The views of a scene show one set of named points, each view turned or mirrored, shifted and resized as a whole, with a little noise and some points left out.

Scene 1
View 1
J390: [-11  36  14   1  18  -9   7   2 -12 -22  10  19  20 -22 -11  18  32  22
 -12   6  32  -6]
J883: [-15  32  15   0  10 -11   5  -1 -13 -21   9  25  28 -25 -13  -7  20  28
  -8  -2  35   2]
J954: [ 37  29 -10 -40  -1 -27  -2 -18   1  -9  -1  25   4 -31 -23 -26 -19  13
 -36 -12   7   6]
J338: [ -9  45  13   4  39  15   1  11   1 -26   1   5  18  -1  -2  34  54  33
  12  34  26 -21]
J638: [ 38  48  -6 -28  28  -7  -4  -4  16 -24  11  12 -29  -8 -32  63  27   0
 -23  16  10 -19]
J723: [  0  31   3  -8   0   9 -22   5  11 -26   2  29  26  12 -28 -32   7  32
  12  17  19  12]
J578: [ 24  47  -5 -18  29  21 -13   6  22 -25  -5   8   1  17 -24  27  35  24
  12  39   6 -17]
J224: [-31  10  13   1 -39 -26 -13 -12 -20 -17  14  60  55 -19 -29 -90 -30  33
 -10 -33  40  47]
J250: [  -8   34   25   -5   56  -36   55  -10  -61    6   -3  -17   39 -105
   44   37   46   20  -52  -13   38  -41]
J459: [  8  43   4  -9  26   1   2   3   2 -22   4  14   3  -8 -19  31  32  18
  -8  17  22 -12]
J393: [ -9  47  18   6  55  10  16  11 -12 -21  -3  -5  20 -22   8  59  69  30
  -1  30  29 -41]
J327: [-30   9  16   1 -33 -28  -7 -13 -23 -12  15  49  48 -34 -22 -76 -23  30
 -18 -32  44  41]
J504: [ 10  38   3  -9  27  15   0   2   2 -17 -13   4  26  -8  -2   2  28  33
   6  25  13 -15]
J156: [ 45  42  -8 -29  42  16   5  -5   5 -13 -21  -7  13 -17   3  12  24  26
  -4  30  -3 -31]
J695: [  3  20   8 -12  15 -18  16 -11 -33  -5 -12  11  51 -56  15 -49   0  34
 -19 -13  22   1]
J747: [ -7  44  11   3  30   8  -2   9   3 -29   9  12   7  -4 -18  40  49  25
   1  25  30 -18]
J410: [  9  44   9  -6  45  23   4   8   3 -21 -13  -4  22  -6   2  30  48  33
  12  36  15 -29]
J177: [ 55  37 -16 -44   8 -23  -8 -18  17 -12   7  23 -31 -18 -40  23  -9  -4
 -39  -3   1  -6]
J557: [ -5  29   9 -11  -5 -31   2  -8 -14 -14  16  34  14 -34 -24 -10  -1  12
 -33 -19  33  15]
J528: [  5  52  10  -4  45  -4  12   5  -5 -21   7   3  -8 -22 -12  65  51  13
 -18  19  28 -31]
J399: [-29  21  17   6  -5 -15   3  -3 -25 -16   7  30  51 -30  -8 -42   5  34
 -11 -12  37  19]
J659: [ 11  37   1 -12  19  17  -8   3   6 -20  -8  12  24   3 -11 -11  23  36
  12  27  15  -6]
View 2
J177: [-23   2 -19  -8 -16  -9 -36  10  17   3  40   7  41 -11  -1   9  -7   4
 -14  -5 -16  -6]
J504: [ 51 -12 -26  -2  -6 -20 -39  16   0  12 -13  26  17  -2 -12  19  33  -4
   5 -15 -41  12]
J638: [-21   3 -37  -6 -30 -37 -44   4  12   8  15  15  50 -14  -7  -8   7  21
  -9  -8 -17 -16]
J224: [ 20 -32   5  -1  59  44  55  20  14  -4 -25  13 -12  42 -30  27   6 -85
  73 -18 -29  20]
J399: [ 46 -24  -1  -5  26   7  21  20   5  -3 -30  19 -12  28 -17  18   8 -36
  61 -30 -33  14]
J393: [ 68   2 -36  -4 -41 -65 -44   6  -7   7 -35  33  15  -8  -3  -8  22  44
  13 -29 -34  -6]
J557: [  6 -15  -3  -7  13   4  13  13  17 -10  -2  11   8  17 -14  11 -16 -22
  48 -26 -18   2]
J528: [ 24   5 -35  -9 -41 -57 -40   5   2   2 -17  23  29  -9  -6 -14   7  40
  13 -23 -20 -14]
J327: [ 25 -31   7  -6  48  34  48  22  15  -7 -22  14 -14  38 -26  24  -4 -65
  75 -26 -26  14]
J659: [ 18 -17 -30   3   5  -9 -28   8   2  15 -12  22  31   6 -22  15  39 -25
   3  -6 -34  10]
J747: [ 33  -9 -40   4 -15 -35 -36   8  -1  11 -26  25  29  -1 -20   0  36   4
  12 -16 -31   4]
J578: [ 18  -8 -45   7 -17 -28 -50   4  -1  16 -16  24  44  -9 -24   6  49  -3
 -13   0 -34   6]
J390: [ 30  -8 -23  -6  -7 -26 -11   9   5   1 -24  23  13   8 -14   0   8   3
  34 -26 -24   0]
J695: [ 70 -14  16 -15  21  11   2  33   4  -7   6  17 -20  16  -1  38  -9 -22
  34 -32 -41  21]
J723: [ 23 -23 -28   7  19   9 -14   9   5  13 -24  22  26  18 -31  19  50 -48
  18  -8 -36  17]
J459: [ 19  -6 -31  -4 -16 -29 -30   7   7   6 -12  19  29   1 -14   1  19   5
  14 -14 -25  -3]
J954: [ -3 -14   3 -14  15  23  -7  22  20  -4  38   7  20   7  -4  27 -13 -30
  11 -12 -21   9]
J883: [ 36 -14 -16  -4   4 -15  -1  12   4   2 -26  18   2  16 -15   7   9 -12
  41 -26 -27   4]
J410: [ 59  -7 -36  -1 -25 -41 -54   9  -5  13 -24  29  22  -7 -11   8  39  16
  -3 -18 -41   6]
View 3
J638: [  4 -11 -27  -3 -20  12 -24   5 -20   6 -26  42  27  37  38  40  11  36
  26  29 -31  -2]
J659: [ -7 -12 -12  15   6 -15   2   0  13  17   8  -9  21 -25  -1  23  21  50
   2  -2   9   6]
J883: [  1  -6  -4   7  14 -19 -17  29  14  27  13 -31  21  -4  -3  -6  17  30
 -18  -8  -8 -20]
J177: [-17 -25  -8  -4  30   9  -8  14 -30  12 -12  15  11  29  19  63   4  33
  16  28   7 -11]
J156: [ -7 -39 -25  30  -2 -13 -16  17  14 -11 -35  12   0 -27   3  25   9  36
  17  -2 -13   8]
J723: [-10  -8  -7  15  20 -22  13   2  20  28  24 -28  27 -34  -9  21  27  52
  -9  -5  24   5]
J747: [  6  -7 -24  13 -17 -13 -13   2  21  15  -1   5  31 -16   8   5  22  46
   4  -6 -16   6]
J557: [-10  -3   1 -12  38  -8 -16  34 -19  35  15 -29  21  34   3  19  12  20
 -18  12   2 -40]
J390: [  6  -5 -12   6  -2 -17 -20  24  13  23   5 -16  25   1   1  -9  16  29
 -13  -7 -15 -19]
J338: [ 12 -10 -27  19 -32 -16 -20   9  32  12  -3   5  29 -22   6 -14  20  41
   4 -13 -27   6]
J954: [-22 -30   2   2  56  -6  -5  32 -18  14  -2 -18   0  10  -2  46   6  26
  -3  14  19 -25]
J695: [-13 -36  -1  16  45 -26 -25  57  16  11  -2 -50 -12 -21 -25  -8  10  13
 -20 -18   3 -34]
J224: [-23   0  21  -3  77 -29  12  33  11  54  61 -85  17 -11 -34   3  22  33
 -50 -11  46 -40]
J528: [ 14  -9 -28   8 -34  -7 -36  16   7  11 -24  20  26  15  20  -2  12  30
  12   3 -44  -7]
J410: [  8 -23 -28  26 -25 -18 -20  10  30  -1 -18   6  18 -33   4  -3  19  40
  12 -12 -26  12]
J459: [  4 -11 -21   8  -8  -7 -15  10   9  16  -6   5  25  -2  12   9  16  37
   4   2 -19  -5]
J578: [  3 -15 -27  18 -17  -7  -4 -10  14  10  -8  14  28 -25  12  28  20  55
  19   3  -6  20]
J327: [-18   0  17  -4  68 -28  -1  44   9  50  49 -79  14  -5 -30  -4  21  26
 -46 -12  34 -46]
J399: [ -4  -9   3   5  36 -32 -10  40  24  34  28 -55  16 -12 -22 -18  18  29
 -33 -18   8 -31]
J250: [ 14 -39 -18  11   3 -20 -75  84   9   2 -48 -18 -16  20  -5 -48  -5 -19
 -15 -17 -65 -55]
J393: [ 24 -14 -34  20 -43 -17 -38  20  33   4 -26  14  24 -14  13 -28  15  31
   9 -14 -52  -2]
J504: [ -3 -25 -19  24  -1 -19 -14  11  22   6  -9  -6  11 -32  -2   6  19  41
   4  -8  -8   5]
View 4
J338: [-10  -8   3  -9  -4  -8  -2   8  21   1   6 -13  10 -28 -11  15  14 -14
  33  -3   8  -5]
J250: [-15 -12  23 -39  16 -66  -5   1  -9   2 -18  -9  -1   0  -5   8   7   6
   0 -32 -15 -33]
J578: [  1   0  -2  -3   2   4   5   7  22   5   8  -8   2 -27  -6   9  11 -15
  27   4   5   1]
J723: [-20   4 -16  16  -2  13  -7  18  12  12  -3   9  -8 -18 -11  22   7  -8
   8  14  21  21]
J747: [ -5  -2  -1  -4   0   1   2  12  18   4   7  -7   3 -24 -10  12  13 -13
  23   4  10  -2]
J224: [-49   1 -25  22   4  -4 -18  35 -21  13 -17  25 -22   4 -20  36   2   7
 -32  15  37  22]
J528: [  9  -8  11 -21  11  -9  11  11  17   0  12 -14   5 -20  -9   4  16 -12
  23  -9   3 -19]
J695: [-30   3  -4  -1   7 -33 -12   4  -8  14 -25  11 -14  -2  -6  24  -1   7
 -10  -5  -2   8]
J638: [ 27   4   2 -12  22   7  24  16  14   7  18  -6  -8 -18  -7  -3  14 -14
  11   0   6 -10]
J459: [  1  -3  -2  -8   9  -4   5  16  12   4   8  -4  -1 -19 -10   9  13 -10
  14   1   9  -4]
J659: [ -8   5 -11   7   1  10   0  11  13  10   1   4  -6 -21  -9  16   8  -9
  12  10  11  12]
J156: [  6   9   0  -5   8  -7   6  -9  22  12  -7  -1  -5 -24   1   5   2  -8
  21   2 -13   6]
J399: [-38  -6  -9   5   0 -16 -16  22 -11   8 -14  10  -7  -3 -17  28   6   2
  -9   1  22   6]
J393: [ -4 -11  14 -22  -2 -20  -1   3  20  -1   6 -18  14 -27  -8  11  16 -12
  36 -12  -2 -17]
J327: [-45  -2 -19  12   6 -12 -17  33 -24  11 -15  23 -21   6 -20  34   4   9
 -30   8  33  14]
J954: [  1  13 -12   5  25  -2  11  13  -6  17  -7  16 -27  -1  -4   8   2   0
 -22   7   4  11]
J410: [ -6  -1   4  -7  -3  -8  -1   1  24   5  -2 -11   7 -30  -5  12  11 -12
  33  -1  -1  -2]
J883: [-21  -5  -4  -2   4 -13  -7  20   0   5  -4   2  -4 -11 -15  21  11  -4
   1  -2  17  -1]
J177: [ 27  11  -7  -3  31   9  25  16   4  13   9   8 -25  -5  -1  -2   6  -6
 -12   6   4   1]
J504: [-11   2  -2  -2   1  -5  -2   2  17   9  -4  -4  -3 -22  -5  14   7  -9
  20   3   0   7]
View 5
J390: [ -8  12 -10  -6  10   1   3  -6  -3  -8  17 -10   8   5   2   4 -11  -7
   0  -8  -3 -13]
J659: [-22  11  -7  12  24  -3  10   2  -7   4   6 -17  -1   1  -3   6 -15   1
   6  -7   6   3]
J578: [-24  13  -7  10  30  -6  14   1  15   2  -8 -19   9   6  -3   5 -24   2
   6  -3   5   1]
J393: [  0  17 -16  -2  16   5  -1 -11  30  -5  -9  -6  19  17   7   0 -24 -13
   0 -15  -3 -24]
J177: [-26  15   6 -11  34   5  17   9 -21  -1  11 -19  19   6 -22  13 -19  32
  -9   4 -11  -2]
J557: [-12  12  -3 -13   7   1   4  -2 -29  -8  35 -13   5  -1  -4   7  -1   5
  -3  -2  -9  -8]
J399: [ -4  10 -11   1  -2  -1  -2  -4 -33  -5  34  -8 -11  -2   6   4   5 -14
   9 -12   2  -8]
J338: [-10  13 -14   6  17  -1   3  -6  21  -3  -4 -11  10   9   7   1 -20 -15
   5 -10   5 -12]
J723: [-23   8  -6  15  16  -9  10   4 -16   4  16 -18 -11  -3   1   7  -7  -6
  12  -5  11   8]
J638: [-23  14   1 -10  31   4  14   0  14  -4   2 -18  29  11 -14   8 -24  21
 -12   5 -11  -9]
J954: [-16  15   0  -9  22   7   9   7 -42   1  20 -15   2   2 -17  13 -10  23
  -2  -7  -7  -1]
J459: [-15  14  -6  -2  21   0   6  -3   7  -5   8 -15  13   8  -1   5 -18   2
   0  -5  -3  -9]
J528: [ -8  14  -7 -11  20   7   6  -7  24  -9   0 -10  27  13  -2   3 -23   1
  -8  -4 -10 -19]
J504: [-10  16 -13   7  20   1   5  -1  -2   3  -2 -11   2   6  -1   5 -18  -3
   8 -15   4  -7]
J156: [ -8  20 -12   2  30   8   9   2  -3  10 -16 -13   8  12 -11   9 -28  10
   6 -19   3  -9]
J250: [ 29  26 -22 -35   1  25 -14 -12 -14 -11   9  10  24  21   1   3 -13  -3
 -10 -32 -21 -47]
J747: [-16  12 -11   5  21  -3   7  -4  12  -3   2 -16  10   7   2   3 -19  -5
   3  -6   4  -6]
J327: [-11   9  -6  -3  -6  -5   0  -1 -57  -6  54 -11 -19 -12   4   7  14  -9
   9  -9   1  -1]
View 6
J459: [-15 -12  -8  -7  30 -23  37   0  11  13  -3   4   3  -9   2   8 -27   4
  -9   9   1  11]
J156: [-31 -18  -7  -1  42 -13  28  22  -4  10  -3  17  -7 -25  16  19 -26  -8
 -19  -5  -6  28]
J695: [ -9  31 -13   7  -9  -4  11  18  20 -19 -23  19 -18  -4   4  22 -13  -9
 -34 -25  -2  26]
J578: [-30 -21  -4 -11  52 -13  44  -8   0  22   2  13  -7 -20   5   1 -22  -3
  -7  16 -13  17]
J638: [ -1 -40   0   1  47 -24  34  13   7  25  15   3  27 -15   2  11 -30  -9
  -3  10   2   8]
J177: [ 18 -24   6   7  40  -5  22  18  13  20  15  14  35 -15  -7  11 -13 -33
 -11  -7  -8  16]
J659: [-21   0  -8 -11  33  -5  34 -13  10  14  -4  18  -9 -15  -2   0 -11 -11
 -16   6 -15  15]
J528: [-18 -31  -7  -7  32 -38  37  20   8  15   3  -4   8  -8  11  15 -43  17
  -5  15  12   7]
J747: [-26 -10  -8 -13  33 -21  41  -4   7  13  -3   7 -10  -9   5   3 -26   8
  -6  16  -3  12]
J390: [-12   2  -9  -6  10 -24  32   2  20   3  -9   5  -4  -1  -2   8 -25   7
 -14   7   3  10]
J954: [ 14   5  -1   8  16   5  12  14  20   5  -1  22  17 -11  -7  13  -1 -33
 -24 -18 -11  21]
J557: [ 18  15  -6   2  -4 -11  20   1  30  -1 -10  12  10   4 -15   8  -8 -14
 -18  -4   0   9]
J327: [ 17  53 -11  -5 -26   9  16 -20  42 -15 -22  20  -9  14 -25  -2  10 -19
 -29  -9 -11  12]
J224: [ 18  59 -10  -5 -25  14  19 -32  40 -14 -25  23 -13  12 -29  -8  20 -24
 -30  -9 -18  12]
J338: [-38 -10 -11 -16  30 -29  44   0   5  10  -8   3 -17 -10  12   6 -36  18
  -9  20   2  12]
J410: [-43 -14 -11 -10  34 -24  41   6   0  12  -8   8 -18 -17  17  12 -32  14
 -12  13  -3  20]
J883: [ -7  16 -11  -7   2 -16  29  -4  23  -1 -14   9  -9   4  -4   4 -18   5
 -16   6   1   9]
J250: [ -9   3 -14  13 -22 -47   6  62  18 -25 -20  -5  -4   3  21  45 -53  28
 -24 -18  37  21]
J504: [-30  -1 -11  -7  29 -12  33   3   3   8  -8  15 -18 -14  10  10 -23   2
 -18   4  -6  21]
J723: [-16  18 -10 -13  26   4  39 -25  15  11 -11  21 -14  -9  -9  -8  -1 -13
 -17   6 -21  17]

In a view up to two points have been moved. Name them for each view, in the order of its rows, or write none.
view 1 | J747, J659
view 2 | J177
view 3 | J638, J557
view 4 | J578
view 5 | none
view 6 | none

Scene 2
View 1
J468: [ 23  -2  -6  23 -54 -40  -4   7   6   6   1  25  21  20  -8   2   8   7
 -23 -10  26 -22]
J703: [ 28  14 -17  28 -17  -5  -6   7  18   2  31   8  30   6   2   5  -4 -19
   1 -18  25 -26]
J91: [ 37  11 -20  28 -28  -3  -6   6  15  -6  35  18  35   6   4   7 -11 -23
  -2 -10  33 -20]
J600: [ 41   9 -17  34  -4   0   0  27  22  -5   0 -13  37  23  25  -2  -6  11
  -5   7  19 -26]
J361: [ 46  22 -16  26 -27   6  -2   5  -3  -7  50  15  49 -11  10   7 -22 -10
  -2   4  39 -17]
J300: [ 43  -2 -23  42  10  -8   4  43  45  -4 -38 -27  31  50  38 -10  -1  27
  -7  14  10 -35]
J446: [ 37  13 -28  23 -39 -10 -11   2  28  -6  43  34  30   9  -5   7  -7 -43
   2 -22  31 -22]
J551: [ 12   5  -7  16 -66 -40 -12 -18   1   8  49  51  14   0 -36  15  14 -41
 -15 -40  34 -19]
J122: [ 49  18 -10  28 -32   3   1   7 -16  -6  35  11  52  -8  16   2 -20  12
 -10  17  39 -17]
J835: [ 22  14   4  21 -46 -17  -5 -10 -25   6  47  24  37 -20 -15   9  -4  -1
 -18  -7  42 -18]
J261: [ 35  23   1  27 -29   3   1  -5 -32   1  52  11  50 -24   4   7 -15   9
 -14   9  43 -15]
J834: [ 21   6  -6  25 -34 -22  -4   1   3   7  22  13  24   6  -8  10   5  -5
 -16 -16  29 -23]
J591: [ 18  10 -19  28  -1  -4  -9   8  34   1  35   4  20  11  -7  10   3 -40
   5 -35  22 -30]
J832: [ 27   2 -18  26 -35 -24  -7  10  23   1  12  18  23  20  -1   4   4 -12
 -10 -15  24 -21]
View 2
J261: [  4 -32 -20   9  23  25  14 -16  20  13  -6  -1  12  24   5   9  26 -16
 -40  36  13  21]
J361: [ -5 -26 -15  23   3  19  10  -9  14  12  -6  14  28  13  -4   0  47 -24
 -23  28  18  11]
J300: [ -9  27 -25  16 -42  41  23 -15 -16 -56  28  32  66  71 -32  -8  -6  -1
  18  -6  25 -27]
J703: [ -6 -28 -24  27 -15  16  13 -18  -4 -18 -13  25  37  10  -3   5  39 -15
  -5  15  20  -7]
J834: [ -2 -33 -39  25  -5  21  17 -33  -3 -26 -21  18  19  13   5  21   9   2
 -17  13  11  -8]
J551: [ -4 -65 -52  50  -1   5   9 -48  -8 -17 -57  18  -1 -40  20  33  26   1
 -15  14   4 -12]
J446: [-10 -40 -27  44 -22   8   8 -20 -11 -14 -27  30  35 -18  -1  10  52 -13
  -2  14  18 -13]
J835: [ -2 -46 -34  22  18  19  13 -31  13   3 -25   3   2   3  12  19  14  -4
 -36  31   8  12]
J832: [ -6 -24 -41  37 -21  19  16 -32 -10 -32 -19  26  28   8  -4  13  15  -2
   1   9  14 -19]
J591: [  7 -47 -31   8 -21   7  15 -14 -18 -51 -24  32  48   0   8  17  53  -3
   0   4  18  -7]
J91: [ -6 -30 -23  31 -12  16  12 -17  -2 -13 -14  24  31   5  -1   4  41 -14
  -7  17  20  -4]
J600: [ -6   1 -23  17 -20  29  18 -12  -2 -32  15  23  48  48 -16  -5  15  -7
   0  10  21 -11]
J468: [-11 -18 -51  47 -10  27  17 -44  -8 -25 -20  16   8  13  -2  19 -13   2
  -8  10  11 -20]
View 3
J361: [ 18  -4 -14   7  -9 -20 -43 -20 -10  18 -20  29 -31 -18  23 -19  -3  -8
   3  37  -2 -10]
J468: [  8 -21  16 -23 -17   4  21 -43  -3  21 -54  20   1  -7 -14 -19  25  -9
  18 -24   1  31]
J832: [ 18  -2  12 -21 -12   5  -4 -32   0  16 -48  11  -1  13   6  -5  22  -1
  26 -19 -12  11]
J122: [ 24 -18 -10  -2   0 -31 -22 -28 -24  25 -28  34 -33 -20  10 -28 -11 -15
 -10  39   5  -8]
J551: [-33  -4  -6  15 -31  46 -22 -28  35  12 -34  24  -4 -31   6 -14  46  11
  45 -21   0  64]
J834: [  4  -4  -4  -5  -5  13  13 -28  -6  16 -42  25 -12  -1   1 -16  18  -5
  19  -6  -7  22]
J261: [  8  -9 -25  18   4  -8 -12 -22 -23  23 -23  46 -42 -30   7 -32 -11 -13
 -11  46   4   6]
J300: [ 83   0  29 -63  15 -43  33 -39 -45  21 -68  -1   0  66   1   8 -12 -25
   6 -24 -26 -53]
J703: [ 18  18  -6  -1  -2   9 -16 -15  -3  13 -34  13 -13  11  17  -5  11  -2
  25   1 -16  -7]
View 4
J703: [  7 -10 -10 -29  -7   1  -8   7  -2  23   3 -16 -19  14   7   8  23   5
  -2 -20  -5  -3]
J468: [  7   0 -20 -43 -22  23 -11  18   8  37  -9 -13   0   5  -2   3  48   9
   0   9  13 -11]
J91: [  5  -2 -11 -28 -11   1  -8  -3   0  21  -1 -15 -10  12   8   5  27  15
   0 -27 -10  -3]
J122: [-16  -5 -12 -10 -18  -1  -4 -12  17  14 -21 -25   6   7  11  -2  42   1
  -6 -29  -7 -14]
J832: [ 10  -2 -15 -38 -10  16  -9  13  -4  33   2 -14  -9   9   0   8  35  12
   4  -5   4  -5]
J591: [ 17 -12 -11 -32  -2   0 -10  16 -12  22  17 -13 -33  24   9  11  10   4
  -1 -20  -6   4]
J551: [ 33  15 -29 -62 -43  28 -11  17   4  21  -8   5 -20  26   5  -6  15  14
 -28  -6  -2  -7]
J835: [  0   2 -27 -28 -35  14  -7   4  19  16 -27 -11  -4  22  13  -7  32  -5
 -28 -14  -2 -17]
J361: [ -6  -1 -12 -16 -14  -3  -6 -12  10  11 -15 -20  -2  13  13  -2  32   7
  -8 -38 -15  -9]
J600: [-11 -18  -1 -11   9  -6  -7   5  -2  32   4 -31  -3  -2   3  13  45   2
  22 -12   4  -5]
J446: [ 20   8 -11 -43 -15   6 -11  -1  -7  19   7  -9 -17  16   6   1  19  27
  -6 -28 -15   1]

In a view up to two points have been moved. Name them for each view, in the order of its rows, or write none.
view 1 | none
view 2 | J703
view 3 | none
view 4 | none

Scene 3
View 1
J398: [-36  26  13 -14   2 -32   6 -44   7  -9   8 -23  15   1  18  22  25  34
  28  -7 -31 -10]
J968: [  4  22  -9  -5  -5 -32   1 -55  -4 -19 -17   6  -9  21   9 -22  39  10
  20  -1  -5  -8]
J441: [  9   2 -22  10   3  -9 -15 -10  23  29  -5   9  -1  18 -49  32  22  38
  33 -32 -21   5]
J346: [ -6  21   1 -14  -8 -28   1 -40  10   6   0  -5 -11  18  -2   3  33  30
  26 -20 -16   3]
J146: [ 47   7 -35  13  -6 -21 -13 -37  12   8 -31  37 -26  35 -47 -20  37  15
  20 -24   3   6]
J72: [ -2  10 -14  -3  -2 -19  -7 -25  12  12  -3   2  -3  19 -20  14  28  32
  29 -19 -23   2]
J796: [ -4  26   3  -2   0 -35   5 -43  18   2  -1   2  -5   7 -19   6  27  34
  17 -23 -17   1]
J289: [-19  25   7 -11   0 -30   4 -40  15   3   8 -10   3   7  -4  16  27  35
  23 -19 -26  -1]
J113: [-35   8  -5  -3   9 -15 -11 -21   7   0   4 -19  25   5   4  40  18  40
  38  -7 -40 -11]
J108: [-24  18  -2  -4   3 -25  -3 -31  12   1   4 -12  11   5  -3  24  22  36
  31 -14 -30  -7]
J736: [-21  24  -1   1   4 -38   0 -52   0 -23 -11  -2  11   6  12  -1  31  21
  19   2 -20 -12]
J369: [ 19  17 -17  -1  -7 -25  -7 -42   7   1 -19  14 -20  28 -15 -18  38  19
  23 -16  -5   2]
J760: [ -3  18   8 -32 -17 -16   4 -33  18  28  19 -16 -22  28   2   8  32  37
  31 -34 -22  13]
View 2
J72: [ 11 -16   2 -19  -9  -5 -31  34 -11 -10  -5  -6  12   4   1  42  14  19
  15  -6   5  -2]
J346: [ 26  -8 -22  -6 -22  -7 -32  38   4 -19 -16 -28   2  12 -21  21  16  22
  -1 -12   7   8]
J289: [ 23  -6 -16   8 -21  -8 -30  36  16 -17  -9 -34   0  -6  -8   6  16  19
  -1 -15  21 -11]
J968: [ 36 -14 -14 -23 -11   3 -39  32 -17 -20 -37 -32  11  -2 -20  26  40  15
   4 -17  -5  55]
J108: [ 21 -12   3   0 -11  -6 -28  36   5  -6 -13 -27   8 -24   8  10  22  14
   8  -7  34  -8]
J113: [ 26 -18   9  -5 -19 -15 -11  42  -2  -3   2 -36   8 -20  20  18  -2  10
   9  -5  54 -26]
J146: [-11 -14 -22 -35   7  14 -55  18 -14 -18 -18  30  14  34 -27  66  31  30
  21 -13 -58  26]
J736: [ 33 -13  -3  -7 -11  -5 -30  32  -6 -16 -28 -37  10 -28   0   6  36   6
   6 -15  24  29]
J760: [ 30  -6 -35  -3 -40 -12 -19  48  11 -29  -4 -36  -9  43 -36  29  -5  29
 -13  -9   9 -10]
J398: [ 41 -11  -4   6 -27 -12 -18  43   8 -13 -13 -51   0 -24   3  -3  17  10
  -3 -11  49   2]
J441: [-10 -10 -17  -7 -12  -4 -34  39   6 -12  11  13   5  31 -10  49  -1  29
  11  -5 -10 -35]
J796: [ 13  -5 -18   6 -14  -2 -44  32  15 -21 -13 -17   5  -3 -14  14  25  25
   3 -14   0  -2]
View 3
J369: [-12  66  26 -18 -21 -18   9  10  44   2  19 -21   4  26  -6  17 -11  13
  10  -8   7  -2]
J441: [-10  45  36 -35   8 -19   8  26  26   6   4 -24  23  10  -2 -30 -20  -1
 -15   1  -6 -12]
J968: [ -9  66  13   5 -26 -19   7  12  38  -7  18 -18  -9  17 -19  42  -7  16
  20  -5  13   6]
J736: [-10  55   7  24  -2 -27  11  31  19 -21  10 -23 -13   2 -29  32  -6   5
  15  -3  19  10]
J72: [ -7  44  25 -16   4 -18  14  28  22  -2   5 -24  11   3  -9  -6 -21   4
  -5  -1  -1  -3]
J289: [ -8  50   8  -2   4 -27   8  34  16 -16   0 -14  -3 -12 -22   2  -5  -4
  -5  14   1  12]
J346: [ -5  53  10 -11 -10 -23   5  23  27  -7   7 -13   1  -4 -16   8  -9   6
  -1  10  -1   5]
J760: [ -1  45   8 -30 -16 -15   0  24  28   0   2   5  11 -24  -9   2 -16  11
  -9  27 -21   4]
J146: [-14  66  43 -32 -20 -14  13   7  48  12  21 -29  18  43   4   5 -19  16
   6 -20   5 -13]
J796: [-14  60  15  -8  -3 -29   7  26  26 -12   5 -22   2   6 -18  -2   1  -5
  -4   6   7  12]
J398: [ -3  43  -3  20  10 -27  11  39   5 -22  -2 -15 -11 -27 -31  19 -10   1
   4  13   5  16]
J113: [  0  25  18  18  28 -22  19  48  -3 -16  -4 -21   3 -24 -24   3 -29  -2
   1   1   7   1]
View 4
J760: [-25   0 -29   3   4 -17  10 -16  -4   9 -23  -3 -10  22  -6  -4  15   0
  -7  -3  -2   5]
J968: [ -2  22  -2  31  -1 -24  14  12  -1 -10  21   1 -15  30   8  10  -2 -18
 -27 -35   3   7]
J108: [ 14  -1  -6   4   3  -4  -1   1 -10  -2   1 -11  -2   9  -3 -17   0 -30
   5 -18  -3  24]
J346: [ -8   3 -16   8   2 -15  10  -4  -7   4  -2  -6 -10  18  -3  -3   7 -12
 -11 -11   0  11]
J72: [ -1  -9 -14   1   4 -15  16  -5  -6   9   6  -7  -1   3   1 -12  12 -10
  -3  -6   7   5]
J398: [  5   7  -7   8   2  -3 -10  -4  -5  -7 -16  -5  -6  21  -6 -18  -3 -29
   7 -25 -11  30]
J369: [ -5   2 -12  16   0 -21  25   5  -6   4  24  -4 -10  14   4   7   6  -7
 -27 -10  14  -3]
J113: [ 16 -10  -4   0   8  -9  -1  -8  -2   2 -14  -3   8   5   1 -34   9 -24
  20 -23  -6  25]
J441: [ -3 -22 -22  -9   5 -10  25  -9 -10  19   6 -13   1  -4  -4 -11  18  -3
  -4  12  12  -1]
J736: [ 10  11  -1  17   0 -10  -1   5  -6  -8  10  -5  -9  19  -2  -5  -4 -29
  -6 -30  -3  21]
J146: [ -3 -10 -15  11  -2 -26  43   9  -8  15  43  -9  -9   2   6  12  13   4
 -34   1  23 -20]

In a view up to two points have been moved. Name them for each view, in the order of its rows, or write none.
view 1 | J441, J108
view 2 | J72
view 3 | J146
view 4 | J968
